Each row is a point on a tangle of strands that fork and nearly touch. The rows are in no order.
(in the rows, 128 means zero)
Two points are linked if the straight distance between their rows is under 191. Some points are linked to none.
lam: [155, 139, 125, 102, 124, 104, 104, 129, 118, 155, 102, 108, 91, 108, 112, 120, 123, 144, 148, 138, 136, 114, 135, 144, 122, 140, 108, 120, 112, 104, 122, 128, 167, 79, 125, 165, 155, 132, 146, 67, 157, 134, 165, 91, 146, 160]
bedug: [126, 116, 107, 141, 89, 148, 130, 142, 148, 108, 137, 157, 93, 172, 110, 98, 128, 90, 152, 102, 158, 97, 50, 107, 77, 141, 113, 120, 197, 110, 131, 155, 98, 60, 113, 125, 99, 142, 95, 140, 56, 114, 95, 119, 139, 111]
gutig: [100, 148, 143, 126, 98, 96, 164, 125, 99, 127, 122, 162, 161, 162, 163, 193, 117, 137, 155, 109, 107, 76, 154, 147, 64, 123, 69, 140, 113, 77, 82, 115, 130, 158, 138, 95, 131, 68, 132, 130, 102, 61, 158, 168, 102, 66]
filiv: [105, 89, 98, 126, 120, 118, 137, 70, 107, 79, 108, 129, 171, 89, 163, 116, 100, 119, 103, 130, 134, 144, 183, 146, 179, 107, 114, 104, 125, 93, 191, 88, 155, 219, 137, 151, 180, 103, 126, 147, 163, 142, 151, 144, 170, 199]
meb: [107, 123, 132, 178, 102, 122, 161, 115, 92, 88, 173, 152, 112, 159, 81, 92, 106, 171, 145, 165, 144, 110, 87, 94, 81, 125, 172, 175, 140, 102, 107, 140, 98, 95, 113, 80, 61, 128, 136, 130, 86, 128, 120, 151, 129, 92]
dal: [93, 79, 129, 119, 161, 156, 122, 178, 98, 122, 164, 176, 149, 139, 82, 116, 142, 126, 132, 155, 145, 162, 122, 112, 153, 172, 172, 172, 135, 154, 93, 129, 133, 112, 85, 151, 121, 147, 139, 171, 164, 140, 119, 147, 128, 122]
kom: [133, 89, 95, 105, 107, 122, 86, 97, 155, 68, 64, 115, 149, 112, 58, 160, 142, 139, 77, 119, 140, 127, 210, 139, 105, 121, 71, 80, 101, 121, 98, 91, 130, 160, 114, 127, 210, 98, 132, 96, 206, 108, 133, 87, 154, 176]
novik: [98, 104, 206, 68, 164, 117, 124, 164, 114, 153, 136, 152, 128, 94, 128, 146, 140, 110, 171, 107, 131, 135, 118, 130, 144, 192, 124, 153, 87, 112, 125, 130, 109, 111, 149, 140, 124, 114, 155, 152, 143, 86, 123, 120, 133, 116]
ditos: [84, 111, 129, 137, 121, 114, 117, 98, 143, 140, 78, 96, 116, 101, 116, 107, 140, 155, 108, 110, 128, 152, 141, 123, 230, 151, 81, 119, 115, 133, 157, 91, 112, 161, 123, 125, 126, 146, 147, 97, 163, 160, 169, 120, 177, 223]
zed: [155, 147, 160, 119, 129, 94, 170, 145, 94, 96, 116, 206, 138, 144, 206, 107, 101, 100, 108, 166, 115, 104, 69, 139, 131, 103, 115, 178, 182, 145, 141, 122, 128, 142, 145, 178, 150, 89, 110, 142, 122, 174, 122, 138, 107, 112]
bip: [123, 118, 126, 94, 101, 116, 108, 141, 199, 134, 127, 131, 130, 133, 126, 159, 138, 131, 177, 58, 115, 90, 155, 131, 49, 116, 86, 100, 71, 89, 89, 129, 124, 133, 107, 88, 130, 119, 164, 100, 136, 64, 94, 90, 136, 104]
Sope: [186, 93, 175, 90, 75, 87, 141, 81, 74, 155, 55, 135, 170, 78, 118, 159, 134, 140, 121, 142, 111, 122, 149, 164, 146, 187, 100, 84, 172, 95, 199, 125, 140, 153, 137, 146, 193, 116, 103, 136, 171, 120, 156, 180, 118, 115]
davu: [149, 174, 101, 125, 114, 170, 93, 66, 117, 143, 64, 146, 107, 140, 120, 142, 125, 133, 120, 158, 95, 144, 94, 131, 150, 103, 102, 79, 175, 127, 210, 167, 111, 147, 177, 111, 110, 148, 83, 122, 93, 176, 115, 94, 111, 129]
vulin: [170, 135, 188, 166, 150, 81, 143, 131, 150, 97, 181, 148, 159, 122, 107, 96, 121, 137, 113, 207, 110, 190, 127, 145, 197, 45, 244, 118, 157, 134, 158, 112, 179, 135, 140, 143, 150, 171, 85, 143, 137, 126, 139, 143, 50, 135]
bikip: [111, 81, 184, 126, 122, 83, 182, 164, 71, 110, 160, 144, 141, 145, 127, 111, 151, 154, 139, 117, 142, 69, 153, 128, 89, 175, 107, 185, 88, 123, 72, 91, 98, 128, 105, 124, 107, 94, 172, 138, 161, 112, 116, 161, 119, 100]
zun: [151, 177, 163, 113, 134, 139, 120, 120, 96, 149, 49, 142, 113, 122, 156, 171, 109, 129, 138, 143, 87, 84, 78, 115, 161, 118, 109, 112, 129, 135, 187, 179, 92, 144, 150, 98, 107, 128, 117, 108, 101, 136, 89, 102, 153, 135]
dukit: [74, 120, 75, 155, 170, 147, 134, 124, 118, 92, 172, 110, 118, 116, 156, 138, 90, 129, 100, 104, 143, 128, 185, 137, 70, 96, 152, 157, 116, 127, 78, 105, 195, 150, 59, 144, 104, 91, 187, 93, 203, 93, 119, 131, 134, 115]
sezo: [96, 127, 62, 159, 88, 155, 126, 114, 158, 103, 178, 113, 113, 153, 122, 150, 122, 93, 127, 124, 167, 127, 119, 151, 95, 123, 114, 112, 152, 142, 99, 123, 174, 105, 111, 147, 126, 120, 129, 116, 121, 139, 123, 148, 152, 141]
nepu: [195, 156, 179, 71, 110, 110, 119, 119, 61, 169, 22, 150, 133, 91, 108, 152, 146, 156, 136, 150, 104, 122, 116, 135, 178, 169, 115, 125, 152, 127, 200, 165, 102, 129, 149, 135, 136, 117, 115, 139, 140, 112, 119, 139, 114, 121]
Zavo: [115, 194, 142, 149, 116, 132, 102, 96, 120, 140, 73, 100, 142, 137, 125, 149, 135, 170, 130, 101, 114, 148, 166, 135, 185, 139, 127, 102, 61, 89, 157, 118, 129, 200, 162, 80, 119, 118, 132, 86, 133, 68, 183, 131, 168, 174]
rov: [157, 70, 176, 112, 128, 127, 114, 149, 113, 102, 95, 126, 182, 76, 71, 116, 160, 186, 123, 138, 141, 123, 195, 149, 166, 196, 171, 119, 94, 118, 138, 91, 164, 157, 89, 144, 192, 128, 131, 130, 197, 92, 120, 119, 127, 181]
leliv: [115, 88, 101, 148, 140, 186, 133, 124, 155, 133, 124, 105, 138, 122, 144, 194, 126, 99, 171, 123, 93, 89, 135, 130, 143, 148, 59, 132, 85, 154, 167, 152, 115, 118, 127, 122, 106, 139, 139, 170, 109, 143, 113, 104, 159, 122]
veta: [202, 193, 171, 137, 170, 118, 143, 140, 117, 114, 129, 100, 138, 127, 85, 82, 118, 215, 111, 166, 107, 130, 146, 119, 129, 96, 236, 146, 134, 106, 116, 113, 188, 104, 155, 91, 156, 160, 118, 76, 116, 98, 214, 128, 66, 149]
Pur: [139, 112, 88, 134, 86, 170, 136, 111, 163, 143, 91, 99, 114, 144, 148, 163, 147, 59, 158, 81, 97, 55, 114, 123, 122, 165, 80, 91, 142, 135, 144, 155, 90, 97, 117, 142, 132, 160, 125, 146, 84, 128, 73, 94, 150, 137]
nenen: [103, 117, 168, 113, 118, 91, 176, 168, 140, 143, 101, 142, 135, 138, 207, 217, 119, 126, 145, 84, 89, 62, 148, 137, 74, 138, 45, 134, 129, 105, 127, 120, 81, 156, 122, 119, 116, 102, 165, 151, 86, 69, 96, 152, 116, 56]
bal: [153, 194, 155, 106, 147, 121, 131, 120, 107, 141, 116, 111, 158, 126, 150, 140, 117, 164, 153, 109, 115, 134, 144, 151, 143, 143, 155, 112, 102, 93, 143, 129, 175, 168, 190, 96, 136, 125, 110, 101, 119, 74, 212, 149, 123, 146]
Popom: [151, 170, 135, 76, 133, 116, 99, 129, 93, 196, 111, 156, 94, 155, 145, 85, 158, 146, 126, 131, 122, 154, 94, 129, 102, 86, 143, 92, 150, 111, 115, 138, 113, 137, 163, 120, 135, 136, 53, 93, 103, 172, 145, 97, 90, 107]
Zivil: [207, 134, 125, 145, 113, 168, 113, 162, 125, 78, 118, 102, 119, 137, 113, 143, 160, 63, 107, 143, 149, 136, 78, 119, 155, 169, 115, 136, 149, 197, 133, 149, 91, 103, 128, 161, 122, 133, 106, 173, 121, 169, 81, 116, 136, 158]
zapus: [151, 123, 127, 91, 147, 87, 115, 146, 123, 168, 146, 161, 106, 132, 142, 43, 145, 109, 112, 131, 144, 166, 82, 133, 134, 61, 179, 94, 171, 127, 124, 123, 164, 109, 103, 149, 177, 147, 69, 89, 146, 195, 148, 108, 110, 145]
bibef: [149, 181, 34, 119, 123, 116, 93, 132, 140, 136, 164, 169, 112, 162, 115, 69, 119, 111, 95, 126, 163, 175, 142, 113, 103, 25, 178, 131, 182, 135, 105, 150, 146, 150, 109, 134, 84, 106, 116, 149, 111, 167, 96, 151, 51, 112]
sepo: [111, 84, 119, 174, 130, 102, 159, 121, 85, 93, 196, 128, 82, 141, 127, 53, 99, 139, 113, 125, 140, 103, 113, 103, 57, 150, 131, 181, 138, 125, 103, 129, 107, 74, 79, 124, 54, 122, 184, 112, 158, 150, 128, 144, 126, 105]
nop: [47, 115, 129, 119, 111, 89, 184, 139, 151, 121, 158, 120, 132, 149, 124, 88, 136, 124, 130, 111, 164, 100, 86, 132, 110, 170, 45, 160, 150, 151, 125, 108, 120, 113, 118, 167, 117, 135, 163, 133, 113, 119, 129, 174, 159, 94]
Mepi: [142, 117, 64, 128, 102, 152, 113, 113, 140, 131, 151, 131, 100, 170, 110, 99, 135, 67, 107, 116, 167, 149, 63, 133, 100, 129, 114, 105, 195, 139, 110, 145, 143, 64, 127, 187, 117, 127, 81, 132, 96, 165, 124, 126, 110, 137]
ret: [154, 122, 106, 140, 104, 172, 109, 123, 166, 129, 170, 115, 130, 133, 111, 147, 104, 124, 176, 119, 143, 151, 91, 113, 82, 145, 160, 124, 145, 102, 145, 170, 116, 105, 155, 104, 72, 141, 119, 146, 77, 111, 81, 129, 152, 101]
nide: [95, 153, 70, 153, 157, 184, 123, 109, 127, 157, 108, 100, 109, 133, 173, 193, 120, 106, 149, 128, 77, 128, 147, 98, 156, 104, 104, 97, 91, 125, 135, 147, 94, 120, 140, 107, 116, 169, 141, 140, 76, 173, 135, 86, 143, 118]
zodo: [134, 93, 199, 89, 122, 55, 135, 115, 75, 135, 63, 165, 139, 73, 199, 176, 111, 115, 100, 116, 112, 100, 136, 170, 125, 176, 73, 116, 148, 124, 174, 105, 125, 155, 146, 162, 174, 82, 125, 135, 157, 106, 147, 145, 130, 142]
dipi: [161, 147, 131, 86, 111, 157, 125, 132, 171, 212, 102, 78, 103, 98, 70, 136, 131, 114, 156, 138, 182, 74, 99, 107, 81, 165, 99, 128, 116, 98, 93, 150, 68, 64, 141, 104, 179, 103, 168, 121, 118, 80, 88, 127, 182, 105]
Rer: [87, 170, 40, 152, 150, 168, 115, 118, 134, 132, 130, 76, 72, 106, 172, 146, 99, 98, 147, 107, 128, 121, 186, 108, 152, 75, 170, 102, 77, 127, 97, 143, 137, 112, 106, 97, 87, 135, 155, 117, 81, 147, 171, 98, 133, 135]
pup: [116, 137, 125, 129, 95, 122, 119, 87, 161, 197, 63, 100, 93, 145, 132, 147, 151, 76, 104, 80, 98, 101, 104, 136, 157, 175, 13, 72, 120, 124, 188, 113, 101, 133, 144, 147, 156, 111, 152, 88, 135, 137, 139, 102, 182, 163]
metan: [92, 151, 155, 120, 136, 123, 128, 126, 150, 163, 141, 111, 77, 125, 182, 153, 101, 119, 154, 98, 133, 100, 96, 146, 67, 118, 87, 95, 114, 87, 158, 137, 116, 123, 165, 67, 153, 126, 100, 104, 75, 115, 152, 119, 175, 118]
sufev: [141, 156, 41, 199, 125, 175, 102, 78, 128, 130, 90, 132, 115, 136, 187, 144, 99, 103, 124, 102, 83, 144, 158, 93, 215, 77, 98, 81, 112, 125, 182, 139, 90, 145, 118, 97, 71, 134, 149, 132, 106, 183, 135, 117, 137, 164]
livo: [151, 148, 120, 149, 103, 157, 139, 142, 161, 138, 88, 157, 98, 173, 156, 139, 141, 21, 120, 91, 112, 80, 52, 117, 123, 159, 92, 138, 201, 171, 158, 165, 85, 79, 124, 167, 133, 151, 103, 160, 72, 100, 72, 105, 142, 117]
tezaz: [170, 143, 38, 168, 145, 163, 82, 88, 122, 128, 102, 141, 128, 104, 91, 137, 127, 106, 106, 129, 122, 165, 132, 98, 220, 79, 154, 96, 92, 140, 172, 142, 120, 113, 99, 133, 93, 96, 124, 144, 125, 197, 108, 107, 128, 168]
gibo: [147, 161, 158, 79, 157, 135, 141, 152, 176, 191, 127, 107, 95, 132, 99, 76, 153, 115, 149, 125, 160, 96, 71, 86, 120, 139, 104, 170, 121, 154, 115, 160, 76, 76, 152, 146, 134, 130, 159, 113, 127, 126, 65, 109, 176, 102]
Mesud: [132, 108, 222, 97, 126, 112, 166, 127, 111, 136, 155, 133, 107, 120, 122, 98, 115, 117, 144, 150, 147, 115, 26, 119, 87, 178, 124, 175, 186, 102, 173, 145, 115, 97, 166, 99, 148, 109, 118, 148, 103, 116, 124, 162, 128, 77]
gesoz: [161, 111, 110, 94, 104, 166, 117, 88, 94, 105, 78, 149, 128, 109, 117, 148, 141, 154, 139, 131, 116, 137, 120, 122, 112, 171, 134, 91, 173, 94, 157, 126, 137, 133, 147, 142, 148, 127, 78, 132, 96, 177, 127, 115, 98, 130]
beden: [134, 115, 165, 95, 119, 92, 120, 118, 68, 142, 54, 163, 150, 109, 137, 209, 131, 134, 123, 112, 94, 84, 195, 155, 120, 160, 70, 103, 78, 101, 172, 118, 98, 162, 121, 112, 157, 86, 142, 168, 156, 85, 137, 137, 122, 144]
rafin: [63, 107, 81, 164, 75, 144, 154, 134, 161, 61, 161, 118, 148, 179, 93, 157, 130, 106, 117, 123, 161, 106, 120, 119, 86, 162, 52, 127, 142, 137, 85, 114, 136, 128, 79, 126, 122, 131, 163, 131, 127, 99, 108, 158, 160, 85]
Kug: [141, 105, 153, 94, 117, 136, 142, 149, 113, 150, 48, 125, 127, 124, 208, 218, 130, 91, 136, 86, 53, 58, 151, 127, 148, 148, 85, 53, 129, 98, 143, 153, 52, 179, 115, 89, 121, 149, 157, 115, 107, 104, 85, 78, 117, 116]
luvi: [147, 136, 217, 121, 147, 92, 115, 182, 125, 146, 148, 88, 170, 131, 104, 70, 137, 179, 165, 191, 130, 131, 122, 124, 196, 111, 195, 179, 129, 137, 116, 127, 158, 101, 139, 150, 146, 183, 123, 115, 151, 90, 117, 134, 67, 157]
kigo: [152, 160, 67, 98, 116, 183, 72, 110, 133, 159, 119, 137, 88, 135, 106, 95, 140, 146, 114, 137, 139, 171, 95, 113, 99, 96, 165, 56, 151, 133, 75, 123, 137, 118, 130, 116, 121, 133, 90, 75, 100, 191, 127, 83, 91, 120]
Zup: [145, 134, 116, 158, 143, 148, 163, 144, 131, 92, 161, 108, 133, 132, 77, 115, 128, 225, 110, 161, 147, 170, 149, 137, 102, 137, 218, 163, 151, 120, 93, 106, 196, 132, 131, 121, 100, 131, 114, 99, 95, 128, 145, 179, 97, 91]
Nebe: [125, 101, 104, 121, 107, 144, 73, 126, 216, 148, 85, 72, 147, 127, 80, 175, 139, 125, 155, 88, 85, 91, 178, 133, 93, 67, 75, 83, 35, 126, 91, 132, 97, 150, 107, 47, 154, 144, 166, 96, 152, 85, 104, 52, 123, 99]
Norif: [127, 142, 184, 87, 123, 60, 143, 153, 92, 191, 141, 88, 159, 127, 123, 114, 141, 195, 145, 124, 122, 135, 131, 135, 88, 147, 183, 165, 116, 81, 96, 99, 164, 138, 119, 115, 168, 150, 137, 101, 132, 74, 175, 197, 89, 119]
nifuf: [95, 91, 115, 98, 117, 123, 144, 142, 148, 140, 108, 170, 144, 140, 170, 200, 146, 124, 141, 69, 104, 91, 201, 144, 71, 172, 48, 112, 146, 125, 91, 110, 82, 145, 130, 161, 134, 125, 137, 152, 108, 123, 105, 130, 112, 93]
sopap: [117, 141, 111, 134, 155, 116, 142, 165, 97, 110, 153, 213, 135, 170, 143, 105, 112, 121, 119, 139, 132, 132, 150, 99, 132, 110, 156, 170, 136, 144, 68, 128, 111, 114, 102, 177, 90, 125, 150, 137, 137, 148, 111, 126, 128, 141]
dagiz: [172, 98, 150, 146, 82, 145, 128, 117, 75, 91, 55, 133, 136, 108, 154, 221, 148, 95, 123, 102, 84, 95, 153, 115, 134, 164, 79, 84, 77, 94, 177, 140, 69, 146, 107, 87, 149, 145, 140, 151, 151, 87, 98, 96, 157, 126]
fumor: [64, 98, 97, 114, 115, 122, 144, 123, 140, 82, 153, 138, 140, 153, 84, 122, 122, 139, 99, 104, 156, 115, 160, 125, 43, 144, 96, 150, 147, 129, 75, 108, 164, 147, 59, 138, 125, 112, 184, 98, 197, 89, 117, 144, 139, 86]
kipag: [79, 72, 118, 125, 123, 113, 118, 95, 121, 107, 151, 134, 167, 110, 103, 158, 130, 131, 125, 140, 141, 145, 204, 187, 128, 104, 169, 113, 84, 135, 102, 110, 175, 179, 132, 130, 176, 124, 99, 149, 175, 109, 191, 124, 134, 154]
futuf: [183, 112, 143, 138, 135, 84, 136, 128, 145, 114, 181, 145, 118, 114, 85, 61, 146, 127, 89, 177, 143, 189, 78, 123, 132, 58, 240, 100, 192, 123, 131, 104, 181, 81, 90, 160, 164, 152, 85, 101, 150, 156, 123, 122, 71, 125]
gigaz: [142, 144, 155, 124, 158, 107, 148, 163, 193, 174, 182, 107, 85, 146, 157, 36, 140, 100, 129, 136, 165, 128, 61, 119, 145, 65, 96, 183, 119, 171, 161, 152, 80, 105, 176, 157, 85, 117, 147, 143, 118, 159, 66, 102, 149, 112]
pofop: [123, 118, 137, 95, 99, 126, 135, 164, 157, 175, 125, 108, 134, 136, 94, 147, 128, 118, 181, 112, 149, 74, 153, 106, 69, 144, 76, 141, 90, 73, 79, 153, 63, 118, 113, 88, 116, 115, 187, 137, 119, 39, 94, 139, 152, 64]
Modeg: [143, 117, 77, 147, 133, 131, 105, 80, 131, 131, 136, 116, 148, 90, 109, 137, 118, 120, 97, 161, 133, 211, 121, 150, 194, 107, 189, 96, 171, 140, 185, 128, 174, 123, 136, 166, 138, 150, 83, 154, 114, 184, 168, 153, 113, 152]
Kor: [162, 201, 134, 138, 165, 175, 121, 144, 143, 102, 127, 106, 117, 122, 79, 141, 106, 233, 122, 161, 117, 148, 150, 108, 115, 136, 199, 126, 107, 124, 102, 120, 160, 118, 153, 62, 130, 140, 124, 95, 80, 116, 163, 123, 126, 140]
muni: [118, 109, 139, 73, 119, 105, 136, 127, 95, 151, 147, 127, 159, 123, 104, 154, 135, 159, 151, 125, 121, 138, 172, 163, 96, 146, 168, 129, 100, 86, 83, 110, 171, 177, 145, 113, 150, 137, 107, 117, 151, 77, 212, 137, 87, 129]
tosub: [79, 67, 103, 157, 147, 154, 130, 132, 119, 105, 188, 180, 177, 102, 90, 139, 119, 131, 141, 164, 155, 155, 165, 158, 165, 132, 184, 137, 118, 134, 88, 116, 189, 125, 107, 152, 135, 90, 102, 152, 156, 115, 159, 144, 134, 134]
Tige: [191, 134, 143, 118, 119, 110, 138, 183, 139, 103, 158, 126, 96, 150, 153, 49, 152, 77, 116, 124, 170, 131, 73, 121, 121, 116, 108, 169, 155, 186, 140, 145, 90, 113, 135, 166, 106, 126, 137, 164, 140, 176, 67, 130, 114, 137]
Pober: [146, 133, 189, 137, 151, 126, 116, 120, 176, 150, 130, 89, 102, 102, 132, 104, 123, 104, 134, 99, 125, 92, 75, 135, 154, 189, 72, 122, 100, 158, 195, 133, 103, 75, 164, 127, 144, 131, 148, 135, 132, 135, 102, 111, 179, 194]
gukuf: [142, 209, 144, 198, 137, 156, 127, 143, 151, 103, 150, 152, 127, 167, 140, 157, 106, 107, 132, 207, 107, 157, 90, 107, 148, 48, 145, 173, 122, 146, 133, 167, 108, 114, 167, 84, 82, 136, 120, 159, 83, 92, 126, 118, 122, 70]
Vapop: [92, 78, 193, 132, 129, 69, 176, 144, 89, 101, 179, 109, 160, 109, 167, 92, 138, 174, 133, 123, 137, 91, 165, 157, 116, 141, 150, 173, 100, 132, 79, 75, 152, 151, 116, 139, 156, 123, 131, 130, 162, 137, 129, 168, 100, 154]
Mok: [158, 210, 169, 185, 180, 164, 110, 142, 126, 100, 141, 120, 118, 148, 109, 149, 118, 172, 115, 197, 111, 163, 131, 112, 167, 96, 164, 154, 89, 163, 145, 146, 127, 111, 176, 79, 131, 144, 123, 146, 101, 154, 137, 119, 135, 137]
Bod: [186, 96, 214, 94, 127, 97, 113, 180, 117, 150, 125, 94, 178, 97, 105, 106, 151, 165, 173, 152, 137, 118, 154, 138, 177, 195, 160, 139, 120, 123, 136, 120, 159, 117, 119, 159, 169, 158, 145, 122, 175, 94, 117, 161, 101, 145]
fofi: [112, 155, 149, 193, 114, 125, 162, 134, 107, 113, 161, 159, 143, 171, 163, 129, 91, 120, 152, 165, 111, 103, 82, 85, 112, 103, 111, 175, 122, 106, 112, 156, 68, 106, 141, 83, 68, 159, 149, 137, 82, 93, 126, 150, 147, 48]
Revu: [119, 121, 178, 105, 132, 103, 145, 134, 165, 195, 111, 101, 79, 107, 163, 148, 136, 87, 125, 68, 127, 81, 85, 155, 96, 161, 38, 99, 104, 130, 191, 125, 86, 85, 150, 134, 163, 106, 134, 117, 98, 105, 117, 110, 186, 130]
Nel: [96, 100, 166, 146, 167, 124, 116, 173, 113, 108, 215, 116, 146, 131, 118, 77, 109, 125, 128, 165, 152, 173, 101, 124, 178, 132, 169, 188, 134, 177, 131, 122, 144, 94, 118, 136, 112, 149, 156, 185, 145, 160, 102, 164, 86, 137]
koma: [106, 112, 114, 112, 144, 137, 124, 143, 128, 124, 154, 89, 88, 84, 128, 91, 122, 180, 165, 109, 157, 105, 112, 118, 90, 109, 156, 161, 83, 117, 67, 122, 141, 97, 114, 111, 74, 116, 137, 89, 109, 105, 128, 107, 135, 129]
vubet: [185, 113, 142, 135, 112, 111, 130, 105, 93, 113, 111, 132, 129, 118, 128, 118, 144, 139, 107, 161, 114, 174, 95, 135, 131, 122, 159, 143, 173, 126, 191, 137, 148, 123, 150, 171, 144, 153, 74, 160, 115, 188, 128, 142, 98, 133]
valo: [173, 136, 142, 140, 147, 130, 130, 131, 91, 92, 139, 161, 161, 155, 118, 137, 136, 183, 118, 157, 109, 174, 133, 109, 103, 134, 181, 188, 161, 115, 126, 125, 151, 154, 151, 135, 107, 129, 95, 168, 108, 156, 126, 166, 89, 111]
Lakil: [121, 135, 68, 132, 112, 163, 134, 77, 130, 153, 130, 111, 144, 105, 94, 142, 142, 169, 89, 167, 127, 181, 180, 151, 154, 134, 183, 69, 151, 150, 101, 112, 183, 143, 137, 140, 175, 160, 93, 96, 143, 180, 175, 140, 136, 125]
Rifov: [157, 85, 98, 123, 114, 172, 125, 141, 104, 111, 116, 141, 168, 118, 150, 154, 141, 70, 111, 139, 143, 131, 137, 144, 160, 187, 110, 125, 156, 186, 140, 137, 118, 164, 135, 182, 148, 115, 97, 181, 154, 184, 99, 151, 144, 140]
zuz: [79, 78, 64, 165, 161, 177, 78, 136, 158, 129, 157, 82, 112, 130, 106, 178, 137, 103, 132, 105, 112, 129, 194, 140, 85, 86, 116, 121, 41, 159, 104, 140, 155, 142, 85, 93, 118, 128, 154, 116, 196, 102, 138, 72, 143, 111]
kefup: [190, 189, 204, 127, 168, 111, 142, 119, 147, 128, 138, 108, 153, 122, 81, 87, 136, 194, 113, 198, 95, 177, 130, 135, 192, 77, 217, 120, 121, 119, 184, 144, 157, 145, 184, 91, 141, 177, 98, 120, 122, 97, 178, 118, 80, 131]
Zus: [107, 131, 112, 131, 161, 96, 166, 155, 136, 136, 170, 136, 89, 170, 154, 49, 116, 125, 117, 109, 150, 139, 78, 66, 86, 85, 104, 142, 157, 114, 120, 143, 43, 126, 129, 106, 48, 126, 146, 140, 70, 166, 107, 128, 120, 69]
muba: [111, 154, 95, 146, 159, 130, 124, 132, 174, 142, 151, 140, 125, 124, 169, 133, 111, 99, 127, 108, 118, 157, 105, 147, 179, 106, 105, 138, 138, 198, 146, 137, 126, 128, 131, 166, 88, 117, 118, 156, 105, 194, 114, 143, 138, 152]
mogu: [105, 153, 51, 102, 137, 115, 107, 155, 144, 159, 162, 133, 78, 175, 129, 30, 132, 98, 104, 86, 176, 158, 82, 90, 70, 66, 138, 133, 175, 126, 138, 144, 108, 114, 90, 129, 62, 122, 134, 124, 95, 163, 77, 138, 93, 93]
guma: [83, 133, 170, 101, 117, 105, 172, 149, 123, 135, 134, 171, 140, 137, 185, 160, 100, 123, 136, 135, 130, 103, 88, 161, 126, 159, 71, 166, 170, 166, 126, 118, 125, 156, 139, 159, 134, 108, 134, 134, 116, 135, 138, 171, 135, 89]
vogom: [101, 138, 57, 144, 139, 173, 101, 111, 149, 144, 150, 103, 108, 124, 87, 134, 120, 152, 114, 149, 139, 172, 146, 133, 138, 121, 165, 139, 159, 177, 84, 142, 188, 106, 104, 146, 105, 141, 129, 97, 146, 156, 158, 129, 136, 131]
lasas: [71, 199, 180, 124, 149, 121, 151, 129, 139, 139, 148, 126, 122, 128, 168, 149, 107, 157, 152, 104, 131, 128, 117, 144, 108, 133, 147, 134, 111, 129, 105, 133, 148, 154, 165, 70, 127, 128, 110, 119, 87, 89, 167, 177, 154, 111]
Dis: [117, 160, 121, 195, 128, 140, 88, 114, 152, 114, 97, 91, 134, 108, 159, 155, 140, 148, 151, 91, 111, 140, 154, 113, 186, 117, 152, 100, 42, 110, 115, 111, 126, 156, 112, 101, 100, 113, 126, 86, 127, 103, 108, 104, 185, 186]
zivaz: [72, 143, 74, 193, 142, 191, 105, 119, 132, 116, 138, 97, 100, 132, 107, 182, 128, 97, 141, 144, 118, 125, 205, 134, 145, 94, 181, 109, 38, 129, 112, 137, 172, 143, 98, 80, 128, 124, 155, 125, 145, 108, 181, 86, 159, 132]
vavig: [107, 121, 97, 159, 108, 101, 138, 123, 111, 72, 160, 163, 135, 153, 109, 89, 129, 91, 100, 134, 171, 194, 53, 104, 119, 143, 130, 162, 195, 120, 127, 116, 133, 84, 117, 185, 95, 109, 115, 156, 108, 136, 126, 173, 114, 89]
Nabaz: [137, 55, 106, 93, 140, 140, 103, 118, 141, 71, 101, 138, 150, 69, 92, 129, 153, 134, 119, 93, 142, 111, 204, 130, 105, 165, 135, 117, 101, 129, 101, 101, 153, 145, 89, 160, 174, 95, 129, 145, 192, 110, 113, 76, 141, 173]
mevo: [137, 160, 68, 135, 146, 112, 131, 131, 93, 119, 175, 166, 149, 152, 130, 62, 105, 145, 83, 153, 142, 159, 171, 104, 117, 63, 229, 171, 173, 146, 56, 137, 154, 149, 106, 149, 88, 122, 121, 134, 145, 148, 149, 155, 85, 135]
Vavaz: [68, 137, 168, 146, 162, 95, 159, 177, 103, 103, 187, 91, 137, 137, 176, 57, 97, 166, 147, 148, 159, 120, 142, 134, 153, 121, 163, 212, 113, 150, 96, 101, 155, 126, 147, 134, 95, 150, 159, 137, 117, 119, 153, 167, 98, 153]
det: [101, 105, 48, 116, 101, 147, 99, 56, 129, 117, 94, 111, 131, 114, 129, 113, 124, 122, 83, 113, 143, 157, 197, 130, 136, 121, 108, 58, 126, 90, 127, 91, 146, 192, 126, 142, 173, 121, 136, 93, 178, 156, 141, 102, 161, 187]
pala: [127, 83, 109, 104, 102, 142, 149, 127, 118, 113, 132, 198, 147, 123, 142, 152, 149, 65, 128, 93, 130, 109, 151, 122, 108, 209, 95, 123, 177, 165, 76, 127, 93, 122, 128, 175, 134, 120, 111, 168, 145, 140, 107, 147, 138, 107]
Vubok: [106, 80, 64, 146, 115, 154, 73, 89, 190, 126, 112, 92, 126, 129, 99, 165, 144, 94, 117, 72, 93, 124, 189, 135, 121, 104, 95, 61, 46, 142, 108, 117, 115, 167, 94, 88, 120, 121, 161, 84, 192, 141, 123, 55, 148, 162]
Fuv: [110, 103, 143, 110, 129, 119, 148, 67, 133, 136, 79, 138, 120, 99, 158, 118, 130, 108, 80, 86, 115, 137, 94, 139, 199, 162, 54, 83, 153, 135, 197, 99, 118, 145, 126, 159, 166, 120, 115, 111, 157, 158, 150, 120, 179, 197]
Musab: [151, 147, 239, 132, 150, 74, 132, 158, 111, 102, 148, 129, 155, 120, 147, 90, 132, 141, 130, 205, 108, 160, 79, 142, 196, 81, 162, 182, 152, 136, 157, 115, 143, 119, 168, 143, 169, 162, 95, 162, 135, 130, 124, 131, 53, 153]

A fork is a point with three links, a tip a point with one. Leave the first point through the second and follow the links. Name the first fork or tip that comes.
Rifov / Zivil: nide
Kug / dagiz: vubet
nide / Rer: gutig

A fork is a point with three links. Follow the links from the first point to the second and name the forks in between, in order.
kom / sepo: vulin, Kor
pup / mogu: Revu, bal, muni, dal
fumor / Rer: rafin, sezo, Mepi, bedug, nide
livo / Bod: bedug, Mepi, sezo, vubet, Kor, vulin
veta / Rifov: Kor, vubet, sezo, Mepi, bedug, nide

Follow the links from the first point to the second, and from the first to the third. Name the last point that the two ways share.
Revu / Vavaz / bibef: dal
dukit / zun / rov: vubet
nepu / vulin / Mepi: vubet
Kug / fumor / gigaz: sezo
rafin / futuf / fofi: Kor
Zavo / Zus / bikip: dal
nenen / nepu / nop: sezo
Nebe / sepo / kom: Kor
zed / tezaz / Tige: nide
